Points on a hilly landscape, in no order, each with its height.
A ball rolls from a point to whichever of its 2 nearest points has the largest drop for the distance, and stops where none of them is lower. Distance is the straight distance between rows; heights are no part of it.
J436 height 3.49: [111 197 166 106 81 128 158 109 128 124 144 159 79 163 144 112 155 128 119 136 152 175 166 112 87 125 94 148 89]
J270 height 3.15: [201 121 130 118 99 175 114 121 138 147 156 189 121 114 134 118 110 100 90 116 116 94 114 119 69 132 153 148 150]
J347 height 4.25: [122 144 113 161 137 131 140 178 126 142 87 125 146 167 67 79 189 83 126 134 120 96 80 90 119 132 117 127 144]
J206 height 2.59: [158 153 94 129 129 142 128 131 140 142 166 85 144 136 121 127 147 69 89 112 92 114 101 160 73 97 127 80 87]
J311 height 2.41: [152 142 159 97 154 149 148 141 109 166 139 152 143 169 160 143 109 106 87 148 132 130 106 83 83 110 156 170 137]
J907 height 6.04: [169 132 85 137 142 149 111 116 148 97 95 151 215 111 182 137 110 199 122 160 135 168 112 139 171 129 137 164 117]
J944 height 2.80: [160 126 180 111 103 152 127 100 141 130 135 128 106 104 151 131 116 129 75 166 122 160 75 143 103 137 150 184 93]
J160 height 2.44: [125 130 156 132 94 189 81 116 170 122 134 163 95 78 163 147 113 153 118 115 99 178 120 128 103 132 145 146 120]
J954 height 4.60: [131 116 141 140 98 157 129 143 127 127 108 134 104 117 78 94 160 85 125 97 99 125 148 95 92 133 108 114 133]
J725 height 4.45: [139 92 156 151 118 145 92 121 179 89 129 42 90 95 121 82 143 121 133 99 81 113 77 179 170 137 165 85 129]
J155 height 5.10: [181 176 131 132 124 109 129 157 140 118 105 141 77 147 133 108 164 97 67 140 115 155 96 138 118 103 121 136 137]
J331 height 1.62: [144 135 85 163 126 117 98 136 148 128 150 124 102 84 106 179 153 116 115 110 108 101 113 186 114 106 118 79 119]
J10 height 5.99: [150 114 156 101 89 160 164 68 147 107 122 187 129 106 115 144 120 187 108 150 176 107 132 135 114 145 97 203 75]
J730 height 1.91: [178 90 121 130 131 110 151 68 138 91 113 70 189 133 118 94 107 173 140 137 187 149 125 129 185 179 174 148 107]
J395 height 3.01: [103 176 184 91 101 87 158 143 142 137 160 139 33 97 134 113 117 72 117 94 115 109 145 144 122 118 91 115 116]
J674 height 2.42: [68 142 138 127 131 105 93 116 126 159 125 126 113 187 92 143 167 135 163 150 154 172 161 116 99 151 136 116 125]
J287 height 2.86: [140 100 95 102 128 144 203 76 89 118 128 146 145 141 184 165 127 157 94 165 176 152 176 129 100 117 118 197 109]
J534 height 3.74: [120 100 172 129 166 122 89 98 152 135 185 132 58 106 167 181 97 148 143 125 134 135 103 191 95 160 174 109 124]
J542 height 1.58: [139 114 93 142 127 142 78 170 141 126 143 118 181 72 102 136 84 138 164 102 98 81 96 139 201 122 118 95 129]
J11 height 4.62: [162 100 133 167 156 150 116 129 166 91 163 40 112 142 147 115 153 115 111 112 82 95 112 160 121 122 187 89 142]
J275 height 1.56: [126 192 135 119 121 109 102 117 154 165 173 143 98 178 119 147 136 139 137 160 162 116 107 150 83 133 139 116 87]
J970 height 2.62: [80 183 217 136 153 116 115 118 139 156 134 115 93 143 166 117 120 128 165 124 103 152 116 122 139 153 105 110 124]
J463 height 3.75: [130 144 166 118 101 118 124 88 110 112 91 130 92 129 135 104 149 120 124 131 143 190 163 121 128 150 115 123 122]
J479 height 3.99: [111 123 172 135 91 159 59 115 186 128 163 105 73 141 135 83 108 116 137 124 122 161 101 126 122 197 198 124 116]
J719 height 4.16: [150 117 183 132 157 133 112 93 132 115 158 124 76 158 182 115 101 132 113 127 123 163 141 124 94 149 191 117 159]
J201 height 1.37: [104 87 106 144 110 126 98 134 152 82 94 123 119 137 119 133 135 183 139 148 151 183 163 106 174 134 150 141 147]
J622 height 3.30: [170 136 126 89 120 123 175 105 138 100 171 114 131 102 183 126 57 154 115 95 129 119 175 136 156 93 117 131 137]
J656 height 1.54: [129 141 176 129 138 99 111 86 118 155 135 130 146 128 147 93 83 164 170 139 160 153 102 139 164 174 135 136 105]
J63 height 3.85: [131 129 150 75 84 143 172 71 144 126 157 116 135 91 168 114 78 141 111 138 157 166 168 135 128 125 97 182 64]
J903 height 3.16: [92 171 107 124 129 138 112 95 143 149 176 100 163 187 126 131 124 173 169 112 132 108 176 123 98 142 95 91 78]
J927 height 3.91: [122 108 136 146 146 116 133 70 87 127 103 153 74 134 149 141 155 138 109 136 142 191 160 146 103 142 129 128 144]
J277 height 3.95: [148 140 113 136 166 154 134 142 118 127 152 157 137 65 167 189 89 160 149 102 96 69 148 124 139 102 78 118 145]
J2 height 4.74: [154 109 118 144 123 138 142 154 137 108 114 145 61 120 115 117 175 99 109 98 100 80 147 119 99 110 131 108 158]
J412 height 1.11: [138 160 157 118 120 94 98 118 107 163 114 117 126 149 99 88 110 129 130 160 171 140 69 128 154 146 129 141 104]
J6 height 4.28: [132 144 151 129 163 95 190 124 90 170 135 137 124 137 97 150 175 102 141 119 131 40 101 152 105 130 80 105 132]
J838 height 2.89: [115 149 157 128 140 148 112 107 158 134 187 68 178 171 149 141 101 157 171 126 124 115 154 139 116 144 138 98 106]
J487 height 3.07: [103 116 162 107 120 153 137 121 104 143 116 152 138 107 135 135 94 127 145 120 110 125 166 79 130 116 88 161 150]
J474 height 3.37: [127 130 83 90 101 119 156 133 103 152 153 108 141 161 95 113 128 78 133 114 151 108 189 117 110 122 128 92 137]
J875 height 2.29: [95 146 73 110 116 112 101 147 145 151 183 75 159 125 107 165 101 136 146 143 126 127 124 162 159 123 110 93 80]
J365 height 2.48: [169 56 64 134 112 113 152 139 97 118 93 141 183 105 122 128 98 94 73 137 140 133 119 135 151 129 206 162 188]
J920 height 5.64: [98 63 116 144 153 89 158 155 66 126 60 118 187 128 74 115 116 131 146 159 159 133 98 108 193 146 134 166 145]
J458 height 3.47: [102 109 161 125 115 106 114 127 167 110 156 147 41 73 97 146 118 135 165 94 138 83 126 167 140 140 112 103 122]
J93 height 2.03: [86 183 142 142 127 91 62 132 157 152 154 105 101 194 106 140 178 128 147 154 129 151 113 133 83 151 137 120 90]
J916 height 3.63: [148 93 138 74 81 135 173 61 118 98 169 121 142 96 180 120 53 136 106 121 158 150 186 130 115 129 142 170 127]
J572 height 4.26: [153 182 124 134 122 165 136 140 169 130 142 132 155 134 140 129 155 157 126 110 103 62 99 130 108 103 67 119 82]
J88 height 2.58: [110 92 151 128 143 190 136 163 133 137 118 149 190 142 99 138 109 162 182 136 133 65 134 63 115 141 140 158 147]
J658 height 1.82: [140 32 102 153 95 164 93 123 145 76 87 148 151 85 87 115 117 149 137 114 116 145 128 136 160 158 216 163 192]
J188 height 1.85: [108 105 194 114 112 150 97 65 146 135 128 150 119 112 120 119 99 161 166 146 153 135 117 116 112 181 134 154 83]
J398 height 0.53: [98 143 157 177 154 97 105 180 152 139 131 95 117 105 95 133 150 125 158 114 68 63 45 165 168 124 116 87 112]
J115 height 2.56: [97 154 123 132 132 97 120 156 130 164 137 119 164 148 77 111 134 95 168 122 130 74 116 116 152 131 113 96 101]
J760 height 3.83: [102 115 73 71 82 107 169 131 112 133 168 124 116 116 99 154 98 132 122 126 168 117 171 148 148 114 95 145 92]
J748 height 3.90: [167 167 151 142 160 137 84 142 138 123 153 136 101 160 185 110 113 148 115 135 126 144 111 129 101 125 182 103 160]
J258 height 3.38: [133 158 121 92 99 134 140 61 136 138 160 124 169 167 118 114 118 152 163 127 171 126 176 120 121 162 101 116 82]
J444 height 4.29: [100 144 153 163 117 99 74 118 173 87 122 64 64 145 118 73 156 125 156 112 95 145 119 165 189 148 151 67 139]
J116 height 2.22: [147 157 103 129 161 81 138 132 125 160 155 109 174 184 95 112 121 125 145 145 155 45 87 138 139 142 137 103 121]
J282 height 1.06: [135 219 126 110 114 91 127 121 125 160 164 159 106 164 115 117 177 127 138 155 155 123 90 138 109 133 82 115 78]
J733 height 3.21: [100 107 104 140 104 141 137 118 167 109 126 125 132 111 61 138 157 150 147 127 146 86 139 144 145 147 80 126 83]
J901 height 1.79: [159 85 111 122 117 153 165 151 119 80 81 144 183 113 139 106 87 140 125 98 119 116 145 82 177 118 148 165 183]
J420 height 3.50: [150 159 107 106 116 127 146 188 105 149 140 183 94 89 172 150 118 96 97 106 97 121 143 120 117 67 79 124 156]
J831 height 4.41: [130 130 162 137 164 81 161 118 107 157 104 137 118 129 68 125 167 143 139 162 160 62 72 151 132 136 92 143 102]
J910 height 2.07: [94 114 139 114 108 135 115 161 148 134 106 105 173 121 107 110 106 153 144 153 135 118 88 88 175 134 116 182 102]
J783 height 4.44: [105 109 88 166 116 146 116 169 95 168 97 132 144 151 56 101 173 71 144 101 107 111 141 88 99 134 148 90 154]
J236 height 3.76: [125 93 95 137 174 135 146 188 119 120 131 155 147 102 148 199 71 157 143 112 118 65 148 110 142 78 130 136 174]
J70 height 1.60: [92 149 210 109 109 125 100 101 147 143 157 177 16 91 180 151 135 101 143 106 111 195 130 133 80 145 106 129 121]
J856 height 2.97: [124 168 151 139 157 126 95 111 89 178 118 116 158 161 124 92 116 109 180 104 111 142 154 104 145 155 124 80 148]
J59 height 3.20: [137 143 136 133 163 132 111 94 66 171 141 120 170 154 136 120 122 115 142 128 135 181 144 124 113 154 147 89 148]
J30 height 2.38: [126 141 132 105 104 133 168 133 87 124 121 181 119 155 181 178 118 140 88 182 155 168 157 104 80 92 137 206 128]
J833 height 2.40: [125 128 122 115 77 110 135 116 108 105 118 200 72 139 104 144 159 125 98 169 197 156 134 152 90 132 122 173 98]
J7 height 3.60: [114 92 175 133 131 137 87 104 177 114 180 136 59 76 130 114 98 132 162 99 136 127 97 176 112 162 154 115 115]
J854 height 4.53: [100 128 164 132 127 55 141 115 129 117 110 106 79 148 69 91 164 119 149 149 165 86 81 165 149 149 118 113 102]
J692 height 4.15: [165 149 136 140 162 119 142 112 98 163 167 173 123 129 96 139 151 119 136 121 132 40 121 142 68 140 105 99 134]
J889 height 2.76: [101 155 111 128 124 91 95 116 111 186 127 108 180 168 86 108 128 127 178 101 137 124 143 118 155 158 99 60 115]
J653 height 3.94: [121 84 179 136 174 164 82 74 125 154 148 124 118 112 187 159 86 145 137 147 115 151 108 145 108 165 206 123 147]
J290 height 3.34: [87 105 148 145 133 124 135 120 138 126 121 146 83 94 79 143 154 156 178 117 104 76 140 150 123 160 71 112 133]
J840 height 1.72: [109 81 112 147 76 147 115 150 148 112 86 102 189 109 58 66 99 153 157 137 144 123 81 99 198 154 152 166 117]
J227 height 3.00: [127 154 59 110 96 123 135 157 105 148 112 181 124 110 129 136 143 115 84 148 138 174 134 123 124 97 101 162 114]
J58 height 2.85: [111 96 169 114 121 171 132 156 112 181 133 145 167 118 92 104 94 84 163 93 116 81 135 55 110 134 115 150 142]
J706 height 5.82: [137 104 100 144 169 144 166 148 140 64 89 148 150 154 175 162 145 185 98 157 135 136 127 97 126 95 158 198 157]
J235 height 0.51: [122 186 129 113 110 58 122 132 111 173 126 154 107 171 87 97 146 103 130 151 179 139 117 125 158 133 91 120 106]
J181 height 4.73: [97 153 158 136 105 162 131 115 156 142 96 109 124 123 100 96 201 88 109 102 80 115 122 103 100 141 64 121 91]
J403 height 1.43: [117 65 120 138 102 166 59 114 135 109 135 143 131 119 121 128 108 124 137 114 123 161 169 116 126 140 208 131 180]
J822 height 4.79: [140 99 117 167 160 175 104 150 138 113 140 46 169 161 156 128 149 121 123 123 85 116 130 124 121 128 220 87 157]
J515 height 1.93: [70 110 173 136 133 141 83 179 174 120 138 102 57 87 142 169 141 110 133 115 80 158 125 128 101 114 125 116 122]
J315 height 2.55: [105 79 126 129 136 132 112 130 100 156 108 143 148 57 117 166 98 137 143 142 113 134 107 150 165 140 108 145 124]
J512 height 5.09: [103 125 106 146 185 138 143 166 133 127 133 41 199 152 154 174 126 115 146 122 78 109 128 115 149 97 127 93 131]
J288 height 0.64: [122 130 145 159 159 137 127 164 126 102 91 99 175 109 155 108 97 151 177 97 74 102 128 91 219 104 113 102 172]
J134 height 2.19: [94 88 161 107 119 122 140 62 128 100 113 135 89 120 131 160 106 189 152 160 187 167 165 149 126 144 119 195 103]
J162 height 3.64: [105 117 51 89 106 98 169 111 95 145 167 133 158 144 93 168 132 133 127 124 175 131 196 149 110 108 100 103 111]
J74 height 5.48: [95 114 115 126 187 132 185 128 95 116 116 117 151 204 143 163 172 143 118 150 148 126 169 101 90 111 104 152 135]
J355 height 5.22: [86 138 74 157 182 126 146 184 131 117 122 90 170 177 131 166 161 111 134 118 97 100 152 113 126 79 104 100 135]
J82 height 2.57: [143 91 102 104 117 141 152 111 129 106 165 179 86 100 150 180 120 162 124 116 145 101 168 159 108 103 133 131 135]
J379 height 4.02: [122 87 104 93 94 110 144 120 106 137 149 106 111 82 114 131 87 113 105 128 135 173 161 164 148 122 126 130 119]
J131 height 4.95: [109 139 121 175 191 136 95 159 149 109 139 26 182 183 162 138 132 126 133 134 67 108 123 114 162 118 177 90 136]
J54 height 5.84: [148 94 129 107 150 91 200 126 99 107 90 112 166 139 121 107 146 113 104 141 147 119 107 123 156 124 113 168 122]
J13 height 3.10: [135 120 140 110 131 143 154 129 162 103 137 87 113 89 149 160 132 143 74 164 129 157 88 155 118 116 130 184 72]
J528 height 1.97: [108 183 231 136 119 123 125 112 163 137 137 134 38 131 184 126 149 123 118 138 120 204 113 144 71 140 127 147 99]
J110 height 3.26: [123 198 148 103 87 106 145 112 129 156 160 176 61 131 141 120 152 102 121 106 130 118 170 129 78 117 75 125 108]
J298 height 6.07: [163 151 162 110 81 181 182 94 135 120 134 198 96 103 145 120 145 149 104 112 146 113 158 128 71 131 70 170 99]
J102 height 2.15: [102 107 136 130 115 176 95 169 154 113 135 112 84 66 156 170 136 123 100 147 81 175 116 132 109 104 132 153 124]
J114 height 5.52: [86 138 142 145 122 107 94 191 85 173 104 157 137 117 91 95 111 102 183 124 127 119 99 91 155 137 147 112 175]
J126 height 3.02: [98 128 104 117 92 129 124 125 172 123 111 95 146 154 72 131 169 131 137 143 141 139 140 118 122 130 82 137 61]
J425 height 3.55: [137 123 122 86 102 116 170 68 98 130 130 106 193 140 106 97 113 131 131 141 177 152 136 128 124 157 110 148 70]
J72 height 3.52: [143 106 62 112 154 137 156 172 108 130 137 179 184 113 153 182 69 138 120 131 137 96 122 110 127 77 127 162 142]
J700 height 4.14: [102 132 167 148 121 122 67 129 162 119 119 64 81 176 124 82 132 110 136 132 124 155 109 138 136 157 177 96 127]
J679 height 4.07: [123 109 135 152 162 96 110 125 87 116 99 146 100 145 114 133 161 138 128 143 121 170 133 139 141 146 143 117 190]
J621 height 2.99: [132 161 110 99 135 105 153 113 131 138 153 74 136 180 105 124 162 78 111 113 102 112 143 150 93 107 104 79 113]
J120 height 5.93: [138 98 141 91 123 138 189 105 129 113 101 152 142 126 121 125 132 162 115 142 165 96 119 120 139 129 85 179 102]
J107 height 1.84: [91 47 115 96 102 137 102 100 145 116 156 134 97 105 126 159 89 135 149 117 145 166 203 144 121 132 179 125 151]
J207 height 2.32: [113 178 225 141 155 112 128 69 142 148 135 94 57 148 185 118 150 136 135 129 121 183 126 135 107 147 99 116 96]
J638 height 1.03: [91 124 155 188 131 124 105 159 136 138 108 86 156 111 68 73 156 104 183 112 86 75 74 135 180 158 136 82 132]
J26 height 3.25: [143 150 48 103 104 147 150 163 106 126 146 188 147 102 155 157 125 125 97 134 121 114 121 119 119 83 85 143 117]
J389 height 2.75: [99 154 142 103 115 92 130 149 149 131 177 87 68 118 126 133 124 77 137 91 103 84 160 166 117 105 106 88 134]
J90 height 2.46: [163 84 136 100 77 130 108 76 127 110 124 195 115 121 111 100 81 136 116 140 167 148 136 125 116 168 179 183 141]
J396 height 5.37: [123 153 129 165 120 124 79 168 89 164 84 96 137 114 110 71 138 70 118 125 78 180 90 113 163 131 151 109 159]
J817 height 2.74: [70 169 102 128 93 117 104 117 125 146 104 129 141 176 100 144 166 154 147 173 181 180 153 127 117 123 83 144 75]
J578 height 3.51: [126 108 116 120 129 125 143 132 117 145 121 71 129 93 122 108 118 65 131 68 88 148 167 129 150 105 117 78 141]
J500 height 3.71: [145 170 92 119 128 113 157 157 84 123 89 174 105 114 172 117 141 101 93 101 92 157 154 106 146 86 79 103 166]
J714 height 2.11: [180 159 48 139 119 131 103 136 123 137 161 118 135 107 137 140 136 84 78 114 120 137 110 174 102 109 132 62 122]
J968 height 1.63: [81 103 146 129 132 132 108 128 134 133 130 133 45 106 113 182 167 116 145 103 97 160 178 149 82 122 111 84 144]
J848 height 2.84: [162 80 79 115 114 125 145 148 134 101 133 103 165 116 128 136 95 121 80 151 138 123 112 151 144 117 188 163 132]
J816 height 3.48: [181 151 58 125 127 127 178 89 114 125 135 126 191 166 151 121 144 150 104 142 163 143 157 152 113 130 115 103 114]
J41 height 4.11: [144 167 154 106 146 138 123 137 145 142 160 159 135 106 150 151 113 136 145 107 97 63 96 137 117 105 74 126 121]
J244 height 2.23: [136 64 99 137 123 133 128 172 93 100 109 127 174 111 128 126 66 109 116 118 103 141 150 94 164 106 210 138 208]
J399 height 2.60: [119 179 133 134 153 109 84 122 152 151 185 45 171 145 153 128 100 137 160 134 102 117 101 170 154 125 105 78 80]
J248 height 2.93: [161 88 163 112 157 127 154 113 71 164 103 144 168 114 153 130 104 119 96 149 131 127 69 105 126 115 160 184 151]
J811 height 3.73: [167 175 44 134 127 122 160 95 129 109 124 146 163 173 120 107 167 149 124 100 160 102 161 139 120 123 71 86 116]
J508 height 2.90: [161 141 133 103 122 169 154 158 152 118 160 171 127 155 147 139 129 134 77 161 129 103 109 104 67 112 139 170 125]
J736 height 5.46: [92 124 149 155 128 148 83 188 90 162 108 113 121 113 99 119 118 85 150 121 85 148 83 102 142 137 152 107 154]
J801 height 5.94: [129 136 68 130 147 127 149 157 166 88 111 137 177 145 162 134 129 180 114 151 143 137 139 107 159 101 106 165 128]
J245 height 4.85: [136 130 132 149 152 70 150 138 123 111 104 79 102 130 108 85 138 95 113 107 119 112 111 150 189 114 127 97 157]
J872 height 1.29: [104 112 176 119 129 133 110 114 139 132 137 160 26 70 152 135 133 91 151 80 95 153 156 127 77 155 110 95 159]
J754 height 3.97: [138 130 84 127 148 120 156 168 99 117 83 102 148 97 158 128 117 100 87 121 103 163 121 119 174 74 95 115 144]
J897 height 3.22: [158 121 115 114 94 131 110 138 123 132 133 127 148 175 117 81 92 104 110 142 161 138 127 102 118 149 204 133 151]
J746 height 3.18: [150 90 111 120 138 136 160 144 157 93 121 67 151 133 142 145 145 145 88 175 136 146 99 140 151 100 159 168 120]
J53 height 1.95: [109 123 85 148 133 128 115 135 162 139 149 47 184 84 96 128 116 153 151 123 116 101 93 169 200 114 105 102 96]
J104 height 4.48: [144 143 62 147 137 143 161 164 176 90 123 109 161 141 128 119 148 134 89 107 108 73 107 135 128 95 93 116 111]
J998 height 1.80: [117 110 109 136 81 140 125 83 159 60 96 138 106 107 135 143 129 208 131 167 163 189 175 127 153 119 98 176 103]
J724 height 1.81: [133 131 137 111 150 125 118 166 107 138 135 165 123 141 184 171 98 123 84 162 126 162 127 117 113 87 163 164 157]
J955 height 1.98: [127 94 117 133 163 127 119 136 97 130 158 120 118 117 137 164 85 114 139 97 118 116 160 145 111 118 157 91 170]
J514 height 3.56: [159 164 125 130 110 150 78 127 144 145 155 144 128 166 138 87 93 129 131 91 123 135 161 99 116 150 182 96 165]
J820 height 4.90: [140 105 130 141 125 104 174 145 151 71 91 91 102 122 106 98 147 111 113 104 97 92 144 132 153 115 130 112 181]
J170 height 4.01: [148 159 150 134 122 118 141 170 143 121 95 152 116 174 105 92 180 119 118 149 144 80 88 82 93 128 130 167 136]
J50 height 1.83: [164 152 72 126 133 115 120 138 131 150 149 109 208 159 113 104 112 121 124 145 168 101 78 133 160 147 131 106 104]
J709 height 1.39: [109 82 153 165 108 149 111 157 125 127 87 88 173 106 86 54 122 130 167 142 103 107 39 126 206 166 161 123 132]
J591 height 1.31: [164 119 89 123 140 105 128 108 136 119 129 113 213 162 126 104 110 165 133 159 171 119 107 140 182 146 186 128 136]
J44 height 1.88: [123 103 131 168 152 158 106 107 120 125 115 182 106 124 121 161 158 157 164 98 122 107 163 124 74 149 132 100 167]
J788 height 3.84: [137 118 89 102 109 113 163 132 112 106 122 59 143 84 131 108 108 90 82 114 108 154 143 130 179 104 115 117 123]
J461 height 2.45: [160 99 147 110 110 143 124 65 140 98 114 106 161 136 153 125 95 173 114 153 180 166 127 132 146 159 176 199 100]
J392 height 2.24: [116 105 125 155 132 190 92 132 134 136 116 171 155 157 77 124 142 141 181 117 140 90 154 82 87 173 151 122 147]
J989 height 0.83: [80 79 115 146 127 133 106 162 127 102 115 92 130 145 116 129 119 143 155 118 115 167 195 103 155 124 187 118 168]
J529 height 5.73: [121 92 155 126 168 106 164 112 98 135 81 65 184 148 103 99 130 131 136 163 173 149 91 125 176 151 127 166 90]
J841 height 3.23: [108 222 179 151 154 115 96 158 134 174 158 177 90 125 155 175 174 121 157 125 94 130 110 141 81 114 92 105 127]
J939 height 3.19: [143 103 62 126 141 137 192 62 90 114 122 129 158 155 168 156 164 166 91 156 177 182 155 153 107 124 111 136 111]
J247 height 3.45: [118 234 193 130 138 132 127 148 149 164 125 170 89 156 154 136 162 115 123 130 105 109 104 92 84 117 92 138 129]
J957 height 2.16: [106 76 166 96 69 153 108 95 154 127 110 182 100 109 84 113 87 144 149 131 164 120 126 93 107 178 162 193 121]
J313 height 1.18: [114 126 86 185 147 112 119 186 125 109 104 109 186 102 113 104 106 139 181 90 91 76 107 127 218 116 128 80 160]
J356 height 1.12: [120 124 100 148 130 107 98 187 146 126 148 90 114 90 93 136 121 79 129 118 93 89 81 167 149 97 139 92 112]
J779 height 2.09: [141 164 138 137 112 93 129 56 113 114 135 225 76 117 154 139 145 157 124 186 178 173 137 151 89 137 101 147 106]
J105 height 5.35: [126 117 97 150 172 143 157 148 101 117 96 153 159 182 119 171 186 120 130 133 129 90 156 102 94 114 106 118 150]
J720 height 3.03: [102 164 189 152 179 89 98 151 116 168 142 165 89 112 124 158 156 130 160 117 120 86 92 136 123 132 104 92 141]
J938 height 3.82: [132 160 131 128 69 171 49 133 162 157 153 111 123 122 111 67 110 91 139 101 105 161 118 96 121 166 170 106 119]
J271 height 2.72: [110 119 96 128 127 115 167 142 91 137 96 162 106 128 129 141 172 105 76 175 155 161 118 136 105 96 99 177 102]
J866 height 3.27: [111 99 134 87 133 150 162 111 95 147 141 133 135 97 140 136 120 95 137 72 90 128 187 115 115 114 85 109 134]
J527 height 2.61: [124 92 193 111 133 128 166 64 141 81 84 96 116 117 147 141 123 169 114 177 180 158 113 122 123 146 136 219 83]
J75 height 2.81: [194 108 106 116 101 153 128 96 128 127 127 174 142 151 100 111 131 117 92 127 163 132 124 126 96 138 176 151 135]
J432 height 2.92: [184 127 128 97 138 127 151 138 146 95 157 164 99 86 189 156 83 144 92 114 120 101 138 139 124 103 137 147 145]
J225 height 4.89: [147 190 98 162 145 118 137 133 150 105 91 115 119 146 150 111 199 120 77 122 86 152 119 158 115 102 84 96 121]
J215 height 6.19: [169 100 63 117 145 169 133 115 110 142 151 112 232 113 130 160 98 125 118 91 131 114 149 136 124 127 141 101 125]
J949 height 6.15: [168 156 125 130 93 169 172 86 126 132 132 161 117 106 166 114 157 130 104 93 101 148 168 120 67 122 64 110 114]
J608 height 2.43: [92 117 122 84 145 118 131 159 128 147 185 107 79 94 129 172 101 91 136 100 113 110 170 139 123 84 137 101 145]
J285 height 2.36: [82 102 139 130 124 118 129 190 132 129 96 127 130 60 109 145 113 142 139 145 117 104 83 125 163 101 94 167 123]
J260 height 3.98: [180 145 51 124 143 124 163 122 104 152 154 167 157 146 109 148 156 106 106 105 151 62 125 154 105 124 104 91 123]
J3 height 5.25: [165 168 141 130 111 124 94 164 122 142 108 127 105 112 150 69 134 80 86 124 93 174 77 108 146 133 152 128 146]
J950 height 2.73: [152 112 124 129 165 124 120 132 67 171 101 172 166 92 124 139 109 115 119 142 127 136 95 146 144 137 124 126 158]
J289 height 1.30: [158 120 132 124 125 144 132 135 147 78 88 130 139 105 164 102 110 159 144 88 109 131 162 97 178 116 114 126 161]
J742 height 2.25: [100 108 100 101 108 113 144 90 119 104 167 136 60 132 146 178 112 152 135 138 161 140 201 152 113 109 129 120 141]
J934 height 2.10: [158 46 114 130 84 148 129 123 113 78 62 129 148 113 105 101 123 110 99 120 123 154 116 114 145 146 213 172 173]
J437 height 5.66: [147 121 91 137 206 126 200 125 109 107 90 124 171 181 179 157 157 145 100 167 145 141 150 100 115 111 138 169 148]
J861 height 3.72: [133 192 187 149 138 126 100 168 155 147 134 153 82 165 97 100 177 104 134 120 107 68 104 93 92 135 126 118 130]
J208 height 5.58: [91 107 130 151 144 98 114 175 65 166 76 138 171 112 94 95 90 104 154 156 127 141 99 90 199 132 136 145 165]
J759 height 2.82: [100 149 195 140 165 92 111 121 133 132 122 121 80 110 140 146 130 153 137 137 125 115 92 145 145 141 117 131 118]
J183 height 4.67: [116 136 186 139 147 65 146 126 118 113 84 70 102 160 95 72 152 97 135 136 132 134 89 138 183 147 123 132 129]
J818 height 4.71: [149 146 119 163 154 121 163 137 165 63 83 98 127 174 132 97 198 122 91 116 108 113 114 125 131 117 91 130 113]
J335 height 6.11: [170 118 92 130 142 150 116 89 107 126 159 133 205 108 173 163 90 179 134 132 127 158 146 151 136 138 154 125 115]
J531 height 5.01: [137 157 135 119 131 41 129 120 122 131 123 126 61 129 114 77 111 107 129 114 149 110 128 147 189 133 128 91 160]
J808 height 1.71: [158 189 125 145 106 130 98 110 131 119 132 218 89 133 162 144 144 166 126 158 147 165 146 122 86 124 123 132 153]
J612 height 1.50: [98 91 137 157 159 163 90 150 106 148 124 134 133 116 134 184 134 141 160 108 97 137 154 107 113 121 138 109 173]
J163 height 1.22: [135 157 101 116 114 155 92 129 113 122 132 198 146 148 177 164 110 148 119 144 128 184 159 106 92 105 150 134 159]

Call two points neighbours if one is among the 2 nearest of the other. Go from one point of each pair to the other, from neighbour to neighbour, staying as low as possible. Name the highest point that can't be avoided.
J288, J235 | J59
J591, J989 | J527
J288, J612 | J754
J163, J235 | J270
J591, J872 | J746
J163, J398 | J248
J288, J989 | J365

Two balls start at each pair of points below. Name the first point that both come to, or write never.
J59, J736 | never
J500, J225 | J26
J653, J927 | never
